The views of a scene show one set of named points, each view turned or mirrored, and shifted as a whole, with a little noise and some points left out.
(in the rows, 128 means zero)

Scene 1
View 1
<18>: [153 160 155 149 159  86 136 135 112 176  34 111 203 122 177 101  95 131
  95 190 180 158  76  99 142  85]
<69>: [133 121 140 160 155 119 113 143 105 147  89 126 153 113 122 131 143 110
 111 152 126 125  79 116 119  92]
<192>: [ 79  70 130 164 132 163  38 157 131 133 164 160  96  98  74 173 177  75
 150  95  73 131 136 167  66 149]
<252>: [135  45 138 118 140 158  92 144  92 150 105 164 135 108 107 127 175 119
 167 128 125 136  95 122  95 120]
<195>: [144 110 147 136 148 109 108 129 127 132  85 134 158 123 151 121 109 121
 129 151 157 161  91 133  99 128]
<44>: [113 144 133 178 170  94 105 156 119 168  77 102 171 143 164 136  97 110
  69 157 103 178  91 135 102 103]
<30>: [121 119 131 166 161  99  93 132 139 113 104 117 140 138 141 148 103 105
  98 142 111 167  96 154  76 135]
<131>: [ 89  79 140 155 126 162  56 167 115 169 144 160 116  89  85 156 182  83
 156 104  88 128 130 152  90 128]
<101>: [128 125 134 170 166 107 116 151 104 155  94 114 151 136 141 138 118 112
  90 143 101 159  75 139  98  93]
<109>: [103 106 122 177 170 133  91 164  91 173  97 121 147 125 116 146 161 101
  83 142  79 134  90 117 110  84]
<33>: [143 102 134 154 168 121 121 129 101 128  81 129 149 117 116 126 151 123
 104 159 131 116  65 104 119  88]
<172>: [159  79 147 125 142 130 121 128 101 117 107 152 133 107 110 128 153 126
 157 135 148 127  71 127 100 111]
<149>: [132  54 138 131 135 150  74 114 132  80 126 166 110  96  82 141 175 103
 163 134 139 104  99 128  88 147]
<119>: [125 128 148 150 138 110  96 139 133 149  93 131 158 115 144 130 112 108
 127 145 145 160 106 144 103 126]
<85>: [147 136 138 169 162 104 120 119 121 109  77 120 152 107 112 128 141 112
  97 173 148 101  67 102 129  91]
<40>: [ 95  73 151 127 116 161  45 156 129 176 109 168 145  92 118 127 164  97
 176 127 136 152 151 139  96 152]
<240>: [136  39 120 125 163 140  79 107 128  82  80 152 140 132 118 123 154 123
 124 164 145 137  93 103  90 147]
<234>: [142  73 138 131 150 136 110 135  99 132  91 150 143 112 111 123 159 123
 140 148 137 128  80 111 107 108]
View 2
<192>: [ 88 137 155 171 114 141  76 169  95 122 119 236  61 104 110 131 130 125
 171 120  70 126 197 112 176  63]
<18>: [159  91  95  39 153 101 116  82 160 158 157  52 118 147  86 110 151 158
  73 123 114 149  81  97 130 183]
<195>: [140 114 117  86 136  78  92 114 125 132 123 125  82 134 107 118 146 141
 119 129 112 132  90 102 141 147]
<119>: [135 112 115  85 141  96  92 127 129 146 134 128  93 122  94 131 144 139
 129 124 101 131 111 106 144 123]
<40>: [105 121 136 107 162 109  97 155 111  72 145 199  85  96  94 147 114  92
 139 135  55 124 151 117 173 119]
<109>: [111 107 131 134 119 170 108 101 136 150 139 148  94 152 106 111 142 171
  98 101  82 172 176 100 161 126]
<85>: [133 115 142  81 107 123  87  95 137 177 150 110  86 139 107  59 162 150
  98 127 126 115 138  87 139 161]
<149>: [102 144 172 128 106  98  67 139  91 109 120 206  49 113 127  65 135 108
 146 144 110  90 152  96 164 139]
<240>: [116 112 164 113  99  73  74  86 113  99 112 192  55 144 122  82 138 109
 110 137 121 132 115 102 162 165]
<44>: [140  86  98 100 126 117  97  91 151 169 126 117 106 154  88 157 151 169
 109 105  99 185 109 113 146 108]
<172>: [122 144 146 115 135 105 101 134  92 111 117 148  62 127 140  70 138 151
 124 137 107 107 122  88 141 171]
<131>: [ 92 136 145 149 142 155  96 167 102 108 137 209  75 102 108 125 122 127
 151 123  59 128 195 105 174  92]
<101>: [133 109 111 118 126 133 107 108 131 164 121 115  91 151 113 122 151 186
 110 105 102 165 124  99 141 123]
<69>: [126 118 132 102 127 138 104 107 127 152 141 124  90 140 110  90 148 159
 103 119 101 137 140  94 146 147]
<33>: [125 117 140 105 117 129  99  97 126 146 136 125  80 148 119  68 149 158
  94 122 113 135 137  89 144 170]
View 3
<33>: [109 131  88 123 143  85 116  96 112 109 157  99 126 139 114  98 135 165
 127 117 131 158  88  84  94  91]
<119>: [111  97 103 144 167 121 129 138 113 100 148 121 117  99  86  98 102 136
  93 133 141 141  98  94 113  95]
<18>: [ 91 127 126 143 192 103 108 128 114 116 183 138 131  69  67  65 111 143
  73  64 122 174  98  42  60 106]
<30>: [105 105  94 139 132 149 131 129 113  68 136 100 117  91 113  89 112 133
 101 153 128 154  67 111 108  91]
<192>: [156  72  66 106  89 125 175  95 151  53 101  87  89 169 116 138 109 144
 134 241 147 102 102 149 182  70]
<195>: [101 104  93 149 177 115 122 135 103  97 143 110 124  92  89 100  95 147
 102 130 152 152  81  95 114 105]
<149>: [133  92  61 147 138  94 130 122  93 110 126  95 116 179 130 144 120 165
 152 183 177 107 105 147 163  82]
<109>: [135 122  93  91 106 100 148  71 165  65 153  99 105 135  97  89 130 159
 115 153 112 156  87  79  99  82]
<69>: [112 121  95 121 143  95 128  97 126 101 151 107 116 127 101  98 130 150
 111 128 121 154  97  84 104  88]
<85>: [102 126 102 137 146 100 110 109  96 121 169 117 126 133 131  91 154 144
 114 103 115 147  98  93  85  80]
<240>: [139 103  70 156 141 103 108 137  95  95 164  94 138 143 116 115 106 190
 157 147 203 131  69 127 117 102]
<101>: [101 124  94 113 139 120 136  91 137  69 136  93 114  94  96  83 117 146
 100 134 108 175  67  76  95  96]
<40>: [157  66  95 127 151  99 164 129 150  86 134 120  98 143  53 129  70 154
 108 197 185 101 129 113 166  89]
<44>: [113 113 111 122 131 148 138 114 146  55 155 109 114  66  79  63 101 136
  83 134 116 170  62  74  81 100]
<234>: [119 115  78 129 160  75 125 102 116 109 145 100 124 146  99 119 110 177
 137 138 160 143  94  92 125  95]
<252>: [138 100  68 120 158  65 143  96 130  97 131  93 115 163  82 136  91 183
 145 170 182 133 100 101 148  99]
<172>: [103 115  65 134 177  72 124 105  95 118 123  91 122 148 106 131 109 164
 136 141 154 147  94 102 140 100]
View 4
<234>: [162 126  99 145 170 152 131 148 140 111 151 144 140 159 130 158 120 117
 108 106 153 114 146 152 127 113]
<119>: [112 103  86 129 153 192 152 156 140  89 115 174 160 154 136 174 145 105
 102 109 115 122 133 156 121 158]
<131>: [139 119 115 159 160 132 143 203 129 187 109 180 173 187 158 154 102 109
 116  90 193 120 164 137 132 210]
<18>: [129 131  63  81 154 209 175 131 128  18 155 160 121 124 111 185 186  74
  72 116  74 106 141 185 125 109]
<149>: [133 114 112 180 156 150 105 126 145 162 146 159 183 186 149 157  72 150
 130  97 185 122 124 134 120 130]
<195>: [124 102  81 125 158 199 148 147 154  67 121 160 147 142 126 175 151 107
  99 112 107 122 129 159 120 127]
<172>: [153 123  88 154 176 151 131 150 157 110 154 136 162 165 131 159 122 145
 129 103 155 121 137 164 122 111]
<192>: [127  85 139 182 150 135 126 197 132 205 104 184 187 198 162 149  86 115
 136 103 197 139 159 113 134 220]
<30>: [112  65 111 143 143 196 143 151 139  88 128 174 163 158 128 172 136  91
 127 133 104 142 140 139 133 162]
<252>: [171 132 105 155 183 138 127 172 154 145 124 143 143 166 144 152 106 128
 101  88 183 109 146 139 127 130]
<240>: [154  98 125 164 164 173  99 103 147 118 134 152 140 157 135 158  84 115
 100 110 146 116 118 110 124  96]
<33>: [154 120 106 131 153 160 144 130 121  91 186 148 138 156 118 164 132  96
 121 126 132 118 159 162 134 115]

In a view up to two points have been moved. Name them for each view, in the order of its rows, or write -.
view 1 => <44>, <30>
view 2 => -
view 3 => <119>
view 4 => <195>
